Each row is a point on a tangle of strands that fork and nearly touch. The rows are in no order.
Points whose rows are less than 62 apart are linked; no others are. Some points are linked to none.
z587: 14, 5, -17, -4, -6, 6, -15, 12, -32, 3, 23, 8, 1, -18, -10, -19, -9, 4, -9, -2, -2, 1, -3, 0, -33, -2, -14, -7, -22, 6, -11, -9, 5, 9, 14, -1, -5, -9, -7, 10, -1, 3, 4, -1, 13
z71: -4, 8, 11, 4, -16, 13, 3, -1, -7, 1, -12, 9, 5, 23, 8, 5, 13, -14, 10, 5, 18, -30, -11, -7, 22, 23, -17, 7, 13, -31, 9, -21, -11, -5, -28, -19, -11, 18, 13, -16, 20, 9, 1, 0, 5
z769: -15, -20, -14, -1, 4, -8, -2, -3, 44, -3, -6, -13, 4, -5, -12, 13, -6, 2, 3, 11, -2, 8, -8, 0, 16, -16, 19, 4, 5, 4, -5, 3, -22, -2, 0, 37, 24, -8, -6, 6, -19, -13, -13, -43, -20
z521: -9, -2, -11, 6, 24, -26, -4, -12, 28, 0, -9, -21, 3, -9, -13, -8, -15, 23, -14, 2, 7, 19, 16, 3, 3, -11, 20, 6, 19, 23, 2, 18, 11, 5, 23, 5, 11, -19, -2, 16, -6, 2, -12, 10, -5
z732: -7, 8, 4, -4, -11, -17, -2, -8, 7, -2, -13, -21, 2, -1, 17, -8, -14, -9, -20, 0, 14, -9, -13, -7, -3, 17, 5, 0, -6, -19, -2, 5, 8, 11, -7, -18, 9, 17, -4, 6, 49, -20, -2, -5, -27
z955: 11, 25, -2, 4, 12, 2, 1, 3, -11, 2, 7, -4, 11, 5, -10, -20, -11, 19, -20, 7, 6, -5, 14, 1, -27, 8, 8, 9, -12, 7, 2, 14, 18, 12, 6, -28, -2, 3, -8, 8, 26, 0, -1, 42, -6
z894: 6, 12, -8, 2, 11, -10, -7, 0, -1, 0, 1, -12, 7, -7, -9, -21, -15, 14, -21, 2, 5, 1, 7, 0, -18, 0, 7, 4, -10, 11, -4, 12, 16, 12, 17, -15, 11, -5, -8, 17, 20, -4, -8, 22, -12
z966: 17, 5, -14, -3, -14, 14, -16, 12, -35, 2, 22, 9, -1, -13, -9, -14, -5, -9, -7, -4, 4, -6, -14, 1, -27, 2, -22, -4, -14, -6, -6, -22, 0, 5, 0, -9, -9, 0, 0, -4, 6, 8, 6, -10, 20
z431: 25, 30, 3, -2, 4, 24, 11, 7, -23, 0, 18, 26, 14, 14, -20, -11, 9, 18, -4, 4, -2, -11, 10, 5, -34, 4, -1, 17, -4, 1, 16, 4, 8, 0, -9, -26, -20, 10, 0, -3, -3, 19, 0, 49, 13
z481: -13, -22, -14, 1, 15, -3, -2, 1, 35, 0, -4, -7, 3, -4, -20, 13, -4, -1, 9, 14, 3, 8, 7, 0, 21, -13, 11, 4, 12, 19, -8, 4, -22, -4, 7, 31, 15, -20, -5, 1, -21, -4, -14, -24, -10
z190: 22, 12, -11, 2, 15, 28, 6, 9, -6, 7, 29, 24, 10, 11, -44, 1, 11, 16, 13, 15, -4, -2, 11, 4, -28, -7, 1, 4, 4, 21, 10, 5, -6, -4, -3, 10, -16, -12, -6, -1, -34, 13, -17, 29, 12
z659: -16, 8, 30, 8, -9, -19, 17, -12, 8, 1, -27, -18, 3, 24, 44, 1, 16, -20, 16, 7, 11, -10, -3, -15, 28, 37, 4, -2, 20, -19, 13, 0, 11, -12, -15, -29, -11, 18, 8, -11, 42, -9, 13, 13, -3
z110: 20, 1, -1, -2, -3, 30, -6, 13, -33, -2, 19, 31, 3, -6, -16, -3, 10, -10, 10, -5, 5, -13, -5, 6, -15, -5, -26, 9, -7, -1, 7, -28, 3, 0, -6, -10, -17, -1, 10, -15, -24, 31, 7, 7, 33
z455: -16, 7, 3, -7, -25, -13, -2, -15, 10, -2, -6, -22, -4, 1, 25, 1, -15, -8, -18, -6, 10, -5, -27, -6, -6, 17, 4, -6, -11, -38, 0, 3, 5, 7, -22, -5, 18, 27, -6, 6, 50, -32, -4, -30, -30
z441: -1, 3, -10, 3, 8, -33, -3, -10, 10, -1, -10, -21, 3, -17, -7, -13, -18, 17, -22, -3, 6, 10, 4, 1, -8, -4, 15, 0, 3, 17, -3, 17, 20, 14, 25, -4, 17, -13, -3, 22, 12, -5, -9, 11, -19
z846: 10, 14, 22, 4, 1, -27, 11, -7, -10, -8, -26, -25, 1, 1, 36, -5, 5, -17, -6, -6, 7, -4, 2, -13, 17, 18, 3, -6, 16, -6, 3, 7, 30, 0, 11, -44, -1, 12, 8, -3, 46, -5, 18, 32, -7
z931: 14, 1, 11, 3, 19, 9, 2, 19, -18, -4, 2, 27, 2, 3, 0, -6, 9, 16, 2, -12, -14, 12, 32, 8, -3, -21, -4, 10, -6, 21, 3, -6, 10, 4, 16, -11, -8, -13, 8, -3, -29, 28, 11, 43, 21
z171: 22, -4, -5, -3, 11, 30, 5, 16, -23, -2, 34, 33, 0, -4, -25, 2, 14, 3, 24, 3, -14, 13, 17, 10, -23, -17, -15, -13, -15, 30, 3, 4, -3, -3, 5, 20, -20, -22, -3, -6, -52, 19, 6, 18, 34
z595: -12, 8, 21, 5, -13, -2, 10, -9, 2, 1, -21, -4, 4, 27, 24, 3, 14, -14, 12, 7, 17, -23, -5, -12, 28, 35, -6, 7, 15, -27, 12, -10, -4, -8, -23, -21, -10, 16, 10, -13, 34, -2, 10, 7, -3
z432: 12, -9, 17, 3, 22, 10, 9, 22, -17, 1, 2, 31, -8, -5, 6, 2, 10, 16, 6, -16, -30, 27, 42, 12, 0, -33, -8, -3, -11, 37, 2, 5, 10, 4, 17, 6, 0, -23, 14, 2, -50, 25, 17, 38, 29
z417: -16, 13, 4, 1, -8, 11, -8, -13, 31, 5, -16, -20, 6, 9, -5, 0, -13, 8, -9, 15, 19, -16, -15, -10, 5, 11, 14, 22, 0, -28, 9, 2, -20, 6, -32, 0, 4, 20, -1, 6, 24, -25, -8, -18, -29
z124: 24, 28, -4, 1, 6, 24, 14, 10, -16, -2, 28, 31, 16, 12, -32, -9, 9, 24, 5, 5, -10, -1, 15, 4, -38, -2, 4, 8, -5, 13, 13, 4, 5, -1, -3, -7, -22, -3, -6, 2, -23, 15, -9, 38, 12
z525: -3, -16, 3, 8, 12, -26, 3, 1, 2, -3, -13, 7, -10, -18, 9, -1, -5, 2, -8, -25, -8, 18, 24, 6, 18, -25, -6, -1, 13, 24, -7, -2, 17, 2, 34, 1, 5, -19, 10, 6, -20, 21, 3, 17, 3
z296: 24, -3, -17, -6, 3, 28, 0, 9, -26, 2, 39, 24, -3, -12, -37, 2, 10, -2, 23, 12, -7, 14, 6, 9, -31, -8, -15, -21, -14, 30, 1, 8, -8, -6, 4, 29, -19, -20, -12, -4, -46, 8, 1, 2, 36
z479: 15, 24, 8, 3, 8, 22, 7, 2, -18, 3, 6, 14, 15, 22, -14, -8, 10, 12, -2, 8, 17, -22, 10, -3, -18, 14, -2, 23, 9, -3, 17, 2, 3, -1, -15, -31, -20, 15, 6, -4, 11, 16, -1, 51, 7
z375: -21, 6, 9, -7, -28, -38, 13, -28, 14, -7, -17, -20, -13, 13, 46, 14, 7, -21, -5, -16, -8, 5, -23, 0, 10, 24, 28, -12, 11, -35, 11, 14, 18, -4, -8, -10, 2, 40, -2, -4, 37, -18, 0, -17, -29
z668: -18, 5, -4, -7, -27, -1, -7, -11, 20, -2, -1, -17, -3, 3, 12, 5, -15, 2, -18, -6, -1, -2, -28, -6, -4, 9, 7, 4, -12, -40, -3, -3, -11, 6, -31, 9, 17, 26, -5, 4, 29, -30, -7, -47, -28
z550: 24, 2, 7, -5, 6, 26, -2, 19, -34, -9, 15, 36, 2, -6, -6, -3, 13, 0, 10, -7, -8, -5, 8, 11, -16, -13, -16, 8, -16, 6, 8, -24, 8, 4, 7, -12, -16, -4, 9, -12, -34, 32, 16, 25, 31
z180: -14, -6, -6, 13, 25, -19, -5, -13, 38, 0, -14, -20, 5, -2, -10, -3, -13, 15, 0, 7, 12, 10, 14, 0, 16, -14, 22, 20, 22, 15, 2, 6, -2, -3, 11, 5, 5, -9, 2, 5, -6, 5, -16, 1, -12
z559: 16, -6, -25, -5, 7, 25, -10, 5, -19, 9, 36, 7, -3, -12, -41, 3, 0, -1, 17, 17, 1, 12, -7, 2, -27, 0, -13, -20, -12, 26, -6, 8, -13, -3, 0, 35, -11, -24, -15, 2, -31, 0, -8, -15, 28
z16: -31, 10, 22, 7, -19, -7, 10, -27, 26, 2, -28, -19, -3, 29, 37, 7, 7, -9, 13, 12, 9, -12, -4, -8, 25, 26, 18, 13, 12, -36, 18, 0, -8, -14, -32, -10, -13, 32, 7, -7, 31, -16, 2, -13, -21
z478: -17, -1, -13, -7, -21, 0, -8, -7, 30, -3, 0, -14, 1, -4, -3, 6, -16, 5, -12, -3, -7, -1, -23, -6, 0, -4, 11, 5, -10, -30, -4, -9, -19, 6, -21, 25, 21, 17, -7, 6, 4, -24, -7, -56, -25
z960: 24, 8, -9, -8, -12, 24, -11, 11, -45, -3, 29, 21, -3, -12, -15, -12, 0, -6, 3, -7, 0, -3, -13, 4, -31, 0, -24, 5, -16, -3, 4, -24, 2, 4, -1, -11, -18, 3, 3, -10, -10, 21, 14, -3, 35
z815: -22, -5, 4, 20, 16, -7, -3, -17, 43, 2, -23, -20, 6, 10, 0, 3, -10, 10, 8, 10, 17, -4, 11, -2, 25, -12, 28, 27, 25, -4, 9, -6, -12, -12, -7, 0, -6, 9, 7, -5, 2, -1, -14, -4, -17
z447: -1, 5, -12, -7, -8, 25, -17, -2, 25, 3, 5, -12, 2, -3, -35, 8, -14, 9, -4, 18, 7, -12, -21, -9, 0, -2, 5, 18, -4, -15, 2, -12, -29, -1, -29, 23, 14, 3, -2, 3, -3, -23, -12, -45, -16
z185: -15, 6, 0, 7, -5, 17, -6, -14, 45, 1, -18, -15, 6, 6, -11, 12, -9, 17, 3, 21, 8, -17, -10, -11, 15, -5, 23, 33, 2, -24, 13, -2, -34, -13, -36, 10, 6, 20, 2, 2, 0, -26, -6, -36, -27
z964: 15, 13, 15, -8, -13, 2, 2, 12, -33, -4, -4, 1, 5, 7, 25, -7, 9, -21, -2, -1, 10, -17, -19, -11, 6, 26, -23, -7, -3, -24, -2, -11, 9, 3, -11, -37, -2, 12, 5, -9, 38, 1, 20, 9, 9
z827: -13, -17, -17, -1, -19, -22, -7, 0, 1, -5, 11, -8, -4, -18, 7, 0, -15, -7, -16, -16, -5, 4, -20, 0, -10, -4, -1, -16, -3, -15, -19, -14, -1, 10, 13, 19, 17, 4, -8, 8, 2, -10, -8, -45, -14
z614: -8, -23, -8, 6, 5, -26, 2, 5, 3, -3, -2, 4, -11, -21, 3, 0, -4, -3, -5, -19, -6, 18, 14, 8, 15, -20, -7, -13, 9, 23, -16, 3, 6, 7, 35, 19, 10, -23, 1, 8, -24, 13, -2, -3, -4
z706: 18, -18, 9, -2, 17, 28, 6, 20, -22, -5, 27, 41, -8, -7, -19, 7, 18, -4, 26, -1, -15, 8, 20, 14, -11, -26, -16, -11, -16, 33, 3, -2, -2, -4, 4, 17, -14, -23, 8, -16, -62, 26, 13, 20, 34
z629: 17, -10, -12, -10, 22, 25, 5, 12, -14, 7, 25, 16, 0, -3, -22, 13, 9, -2, 26, 19, -7, 19, 7, 13, -10, -5, -11, -37, -9, 45, -15, 40, -10, -6, 9, 39, -9, -34, -24, -1, -48, -4, -1, 6, 33
z516: 20, 23, -8, -1, 6, 9, 7, 13, -20, 1, 25, 16, 12, -3, -14, -20, -2, 30, -7, 1, -23, 15, 20, 6, -36, -7, 7, -8, -20, 24, -2, 18, 11, 11, 20, -4, -8, -15, -13, 15, -18, 4, 3, 29, 12
z915: 0, -19, -11, -2, 10, -11, -1, 9, -12, 2, 3, 2, -7, -26, -2, -3, 2, 1, 0, -8, -11, 19, 12, 8, 2, -15, -14, -21, -3, 36, -21, 18, 4, 8, 35, 26, 8, -32, -9, 16, -32, 6, -1, 2, 7
z742: 5, 1, 4, 9, 15, -5, -1, 8, -3, -4, -12, 4, 3, 3, 5, -13, -1, 10, -8, -13, 2, 3, 23, 0, 6, -10, 3, 10, 10, 10, -3, -6, 8, 5, 19, -21, -4, -6, 4, -1, 0, 21, 1, 32, 3
z201: 10, -7, -1, -8, -21, -27, -4, 7, -28, -8, -2, -5, -4, -22, 26, -3, -6, -13, -20, -22, -7, -5, -18, -3, -10, -1, -10, -17, -6, -18, -16, -16, 16, 5, 25, -20, 8, 8, 0, 2, 28, -4, 12, -10, -9
z914: -19, 13, 16, -12, -34, -10, 9, -13, 9, 2, -5, -22, -9, 18, 37, 9, -1, -15, -7, 0, 5, -7, -26, -10, 3, 34, -1, -15, -8, -43, 8, 9, 3, -1, -38, -11, 15, 29, 0, 0, 60, -39, 6, -27, -19
z77: -10, 0, 8, -4, -23, -43, 9, -18, 2, -10, -19, -18, -10, 1, 40, 7, 1, -22, -10, -21, -5, 2, -20, -3, 13, 12, 16, -16, 16, -24, 5, 4, 22, 2, 11, -19, 3, 27, 0, -5, 37, -12, 2, -7, -28
z92: 2, 11, 13, 1, -8, -22, 4, -4, -6, -3, -17, -20, 3, 0, 25, -9, -4, -13, -14, -3, 14, -8, -4, -8, 2, 19, 2, -2, 5, -12, 1, 8, 17, 5, 6, -35, 2, 15, 2, 1, 50, -12, 3, 18, -15
z995: 10, 22, 7, 3, 10, 10, 2, 1, -12, 5, -1, 1, 13, 14, -7, -13, 0, 12, -10, 8, 16, -14, 11, -4, -13, 14, 2, 15, -1, -1, 8, 7, 9, 6, -7, -34, -13, 11, -1, 1, 25, 6, 0, 47, -1
z784: -24, 3, 28, -10, -27, -24, 20, -13, 5, 3, -14, -8, -10, 34, 49, 14, 29, -27, 18, -3, -14, -3, -21, -12, 33, 44, 6, -20, 9, -40, 16, 2, 14, -18, -22, -14, 0, 27, 1, -8, 42, -13, 13, -15, -2
z878: 2, 7, 31, 6, 0, -26, 12, -7, -5, -4, -32, -17, 4, 15, 43, 0, 15, -18, 11, -6, 7, -6, 0, -17, 29, 27, 2, 0, 23, -11, 7, 2, 26, -8, 5, -39, -11, 13, 13, -11, 39, -1, 19, 30, 0
z204: -36, 8, 17, 1, -28, -9, 15, -30, 31, 1, -23, -15, -11, 33, 45, 13, 13, -8, 8, 0, -8, -1, -13, -5, 19, 28, 28, 7, 1, -41, 22, 10, -3, -17, -36, -2, -5, 43, -1, -3, 30, -21, 2, -26, -20
z233: -30, 10, 18, 16, -7, -3, 9, -31, 40, 3, -31, -32, 3, 19, 27, 3, -3, 5, 8, 17, 16, -9, -3, -10, 16, 16, 30, 25, 13, -25, 16, 5, -11, -14, -29, -7, -11, 27, 8, -1, 25, -20, -1, -13, -27
z937: 6, 7, 6, 2, -13, 22, -1, -1, -20, -1, 0, 20, 4, 15, -6, 4, 13, -18, 9, -2, 17, -31, -17, -2, 11, 11, -27, 12, 7, -26, 9, -27, -6, -2, -25, -17, -13, 14, 15, -20, 5, 21, 2, -3, 17
z194: -1, -35, 9, -4, 38, 6, 9, 7, 6, 11, 1, 12, -6, -2, -14, 24, 10, -12, 24, 8, -5, 20, 22, 17, 27, -21, -13, -31, 5, 57, -18, 42, -4, -10, 13, 38, 8, -41, -8, -13, -45, -2, 0, 10, 22
z340: 6, -24, 14, 4, 26, 2, 10, 17, -14, 3, 1, 25, -13, -15, 3, 7, 10, 3, 11, -15, -21, 31, 36, 13, 11, -30, -18, -18, -7, 45, -11, 18, 6, 4, 24, 20, 5, -36, 6, 0, -53, 18, 10, 23, 25
z448: -6, -1, 11, 2, -11, -42, 6, -17, 2, -8, -26, -14, -12, -1, 38, 4, -2, -14, -7, -26, -2, 2, -7, -2, 23, 2, 15, -5, 23, -13, 4, -6, 24, -2, 19, -24, -4, 16, 5, -7, 25, 1, 5, 7, -19
z736: 21, 27, -4, 1, 6, 9, 3, 11, -20, -4, 16, 11, 13, 2, -11, -21, -6, 29, -14, 3, -13, 6, 21, 4, -37, -1, 10, 0, -17, 15, 2, 14, 18, 11, 14, -20, -4, -5, -7, 13, 4, 4, 2, 42, 5
z416: -3, -35, 4, 6, 30, 4, 8, 14, 0, 4, 6, 15, -10, -8, -9, 15, 9, -9, 18, -4, -10, 21, 24, 13, 21, -26, -19, -25, 0, 48, -16, 22, -3, -3, 21, 33, 5, -38, -4, -4, -46, 8, 1, 8, 16
z372: -33, 2, 9, -6, -25, -24, 11, -30, 25, -2, -18, -14, -14, 21, 46, 14, 13, -14, -1, -13, -14, 6, -17, 4, 16, 20, 31, -1, 5, -41, 18, 8, 8, -11, -19, -3, 1, 47, 0, -4, 29, -12, -1, -25, -25
z872: 22, 2, 2, -10, -3, 11, -4, 22, -39, -9, 3, 21, 2, -12, 15, -12, 4, -1, -5, -13, -12, 0, 4, 4, -12, -8, -15, 5, -18, 2, -5, -22, 11, 6, 19, -21, -4, -3, 6, -3, -10, 23, 20, 20, 23
z707: 11, 7, 9, 7, 16, 6, -2, 12, -12, -3, -4, 17, 6, 8, -1, -11, 7, 14, -3, -9, -1, -2, 24, 3, -1, -8, 0, 14, 0, 8, 3, -8, 7, 1, 10, -27, -10, -1, 9, -5, -7, 26, 5, 47, 11
z350: -5, -35, -9, -11, 30, 8, 3, 7, 11, 8, 6, 0, -4, -3, -18, 29, 8, -17, 26, 18, 3, 14, 2, 16, 22, -9, -7, -28, 5, 46, -24, 36, -15, -8, 13, 48, 14, -39, -15, -7, -36, -7, -3, -12, 16
z641: -27, 0, 15, 22, 11, -8, 0, -29, 39, 2, -28, -25, 7, 18, 21, 5, -7, 9, 14, 11, 17, -6, 6, -3, 27, -2, 32, 30, 24, -17, 14, -5, -9, -15, -18, -7, -16, 20, 11, -8, 10, -3, -10, -4, -18
z439: -13, -4, -5, 3, -3, 10, -4, -9, 57, -3, -18, -15, 5, 5, -13, 19, -7, 16, 6, 17, -5, -5, -11, -7, 18, -16, 30, 27, 1, -18, 10, 0, -35, -14, -24, 23, 14, 15, -1, 2, -12, -24, -7, -48, -26
z149: 6, 0, -20, -8, 14, 8, -10, 8, 5, 9, 17, -6, 8, -6, -36, -11, -9, 13, -4, 21, 1, 3, -3, -2, -22, 4, 3, -4, -10, 21, -7, 14, -5, 8, 9, 22, 8, -22, -18, 19, -12, -10, -17, -8, 0
z341: -3, -25, -18, -8, 21, 6, -3, 8, 21, 8, 7, -6, 1, -5, -25, 17, 3, -3, 15, 24, 3, 10, -1, 8, 14, -7, 1, -15, 3, 35, -15, 20, -22, -6, 6, 43, 18, -34, -13, 3, -31, -11, -12, -22, 7
z237: 6, 7, -14, -1, 0, 21, -12, 3, -3, 6, 14, 6, 5, -1, -36, -8, -6, -1, -1, 11, 9, -14, -6, -2, -13, 1, -7, 10, -1, -3, 0, -15, -13, 3, -9, 4, -5, -3, -3, -3, -5, 5, -16, -4, 3
z597: 3, -2, 6, 3, -6, -36, 1, -5, -8, -9, -24, -7, -7, -11, 27, -1, -5, -8, -12, -27, -6, 2, 5, -2, 16, -9, 5, -3, 16, 0, -4, -6, 21, 4, 32, -24, 1, 3, 9, -1, 16, 10, 8, 18, -10
z724: -24, 10, 21, -14, -37, -17, 19, -14, 8, 5, -5, -16, -13, 31, 45, 15, 20, -23, 6, 2, -14, 0, -26, -11, 17, 46, 2, -21, -3, -46, 16, 9, 8, -13, -34, -8, 8, 34, -1, -8, 52, -31, 14, -25, -9
z905: 18, -10, 5, -5, 0, -3, 2, 21, -31, -2, -2, 18, -10, -26, 18, -6, 4, 8, -8, -19, -30, 23, 21, 8, -7, -24, -14, -7, -16, 25, -10, -5, 11, 4, 34, 1, 4, -19, 9, 10, -34, 23, 20, 22, 21
z466: 17, 7, -26, -5, -4, 16, -19, 7, -28, 8, 36, 5, -1, -15, -36, -15, -9, 5, 0, 11, 2, 8, -10, -1, -40, 3, -13, -14, -21, 14, -7, -3, -3, 5, 2, 20, -10, -15, -13, 8, -11, -5, -5, -16, 20
z146: 11, -8, -7, -2, 8, -3, 2, 14, -25, 2, 8, 11, -6, -22, 2, -9, 5, 11, -4, -10, -19, 22, 23, 8, -12, -18, -10, -15, -15, 34, -14, 13, 6, 7, 33, 15, 3, -28, -6, 17, -32, 12, 8, 16, 18
z103: 0, 11, -3, 4, 9, 6, -5, -3, 6, 4, -3, -7, 9, 9, -14, -13, -7, 6, -11, 11, 19, -13, 4, -4, -4, 11, 2, 19, 2, -7, 4, -1, -6, 7, -8, -17, -5, 6, -1, 4, 18, -1, -10, 20, -11
z598: -10, -23, -24, -5, -6, -15, -6, 4, 3, -2, 9, -8, -6, -23, -4, 3, -8, -6, -7, -7, -2, 9, -13, 2, -7, -7, -4, -20, -4, 8, -24, -3, -7, 6, 20, 34, 17, -16, -6, 12, -15, -6, -7, -42, -9
z946: -9, -18, -21, -2, -4, 5, -11, 6, 10, 1, 14, -5, -2, -12, -18, 3, -9, -6, 1, 5, 0, 3, -13, 0, 1, -5, -5, -9, -3, 2, -17, -12, -19, 3, 2, 32, 11, -14, -10, 3, -16, -6, -9, -43, -3
z546: -1, 12, -11, -8, -6, 24, -22, -3, 13, 10, 12, -16, 1, -7, -33, -3, -19, 14, -12, 18, 15, -11, -27, -6, -18, 6, -4, 13, -13, -15, 2, -8, -19, 8, -29, 18, 14, 1, -6, 11, 12, -28, -12, -38, -16
z981: 18, -4, 2, -8, -12, -6, -7, 17, -38, -9, -3, 4, -1, -19, 25, -12, 0, -11, -11, -19, -7, -7, -9, -2, -7, 0, -18, -6, -10, -13, -13, -20, 12, 4, 22, -27, 3, 3, 5, -3, 16, 8, 17, 5, 11
z560: -7, 10, -6, 0, 0, 11, -10, -3, 12, 7, -3, -10, 6, 5, -16, -8, -12, 5, -12, 15, 21, -17, -8, -5, -4, 10, 3, 17, 0, -15, 5, -3, -15, 8, -19, -8, 1, 8, -2, 7, 21, -14, -11, -2, -18
z258: -5, -8, -18, -1, -2, 16, -11, 5, 22, 3, 10, -5, 0, -3, -28, 9, -7, 1, 0, 16, 4, -10, -10, -1, 5, -5, 0, 7, 2, -4, -8, -14, -27, 0, -14, 28, 11, -7, -2, -1, -10, -9, -12, -36, -6
z813: -17, -14, -19, -6, -11, -3, -3, -5, 40, -3, -1, -14, 0, -11, -10, 14, -8, 6, -2, 5, -9, 7, -21, -5, 5, -10, 18, 0, -6, -13, -8, -3, -25, -1, -10, 40, 28, 4, -9, 5, -14, -21, -9, -62, -20
z41: 2, -4, 5, 11, 16, -20, -1, 1, 0, -4, -18, 2, -6, -9, 11, -4, -6, 10, -10, -23, -8, 15, 28, 4, 13, -22, 0, 6, 14, 19, 0, -5, 20, 0, 27, -18, 1, -13, 11, 2, -9, 21, 5, 33, 6
z261: 0, 0, -4, 9, -15, 34, -6, -9, 3, 4, 9, 10, -5, 9, -33, 19, 2, -12, 10, 5, 7, -33, -16, 4, 17, -5, -19, 17, 12, -27, 8, -31, -26, -10, -35, 10, -8, 11, 17, -21, -11, 6, -13, -30, 5
z278: -10, -27, 13, 21, 37, -7, 0, 7, 19, -1, -7, 17, -4, 4, -11, 9, 0, 4, 15, -11, 1, 12, 41, 3, 28, -39, -5, 2, 16, 33, -1, -3, 3, -8, 13, 8, -1, -22, 18, -12, -31, 24, -7, 22, 12
z852: 0, -10, -13, -6, -12, -26, -9, 2, -15, -6, 4, -7, -4, -24, 11, -9, -13, -2, -22, -18, -1, -3, -13, -2, -16, -3, -5, -15, -7, -9, -18, -7, 9, 11, 24, 1, 13, 3, -4, 13, 19, -10, 0, -19, -15
z119: 18, 7, 1, 2, -5, 29, -3, 5, -27, 1, 10, 27, 4, 7, -18, -1, 15, -14, 8, -2, 10, -26, -11, 5, -5, 0, -27, 14, 2, -13, 8, -28, -4, -2, -16, -18, -17, 6, 15, -17, -11, 31, 1, 9, 22

A fork is a point with three links. Follow the links from the first point to the second and name the forks in between, in order.
z852 / z587 -> z110
z914 / z481 -> z455
z185 / z190 -> z995
z516 / z641 -> z955
z431 / z441 -> z995 z955
z16 / z431 -> z955 z995

A fork is a point with three links, a tip a point with one. Leave the first point through the second and follow the links. Name the first fork or tip that comes.
z960 / z966 -> z706
z258 / z946 -> z110
z233 / z641 -> z955
z194 / z416 -> z905
z110 / z119 -> z455
z201 / z852 -> z546
z439 / z185 -> z995

Follow the links from the first point to the second, and from the first to the third. Name the last point that the two ways share.
z595 / z981 / z466 -> z110
z724 / z931 / z595 -> z455
z171 / z852 / z878 -> z110
z659 / z769 / z724 -> z455
z516 / z185 / z815 -> z955
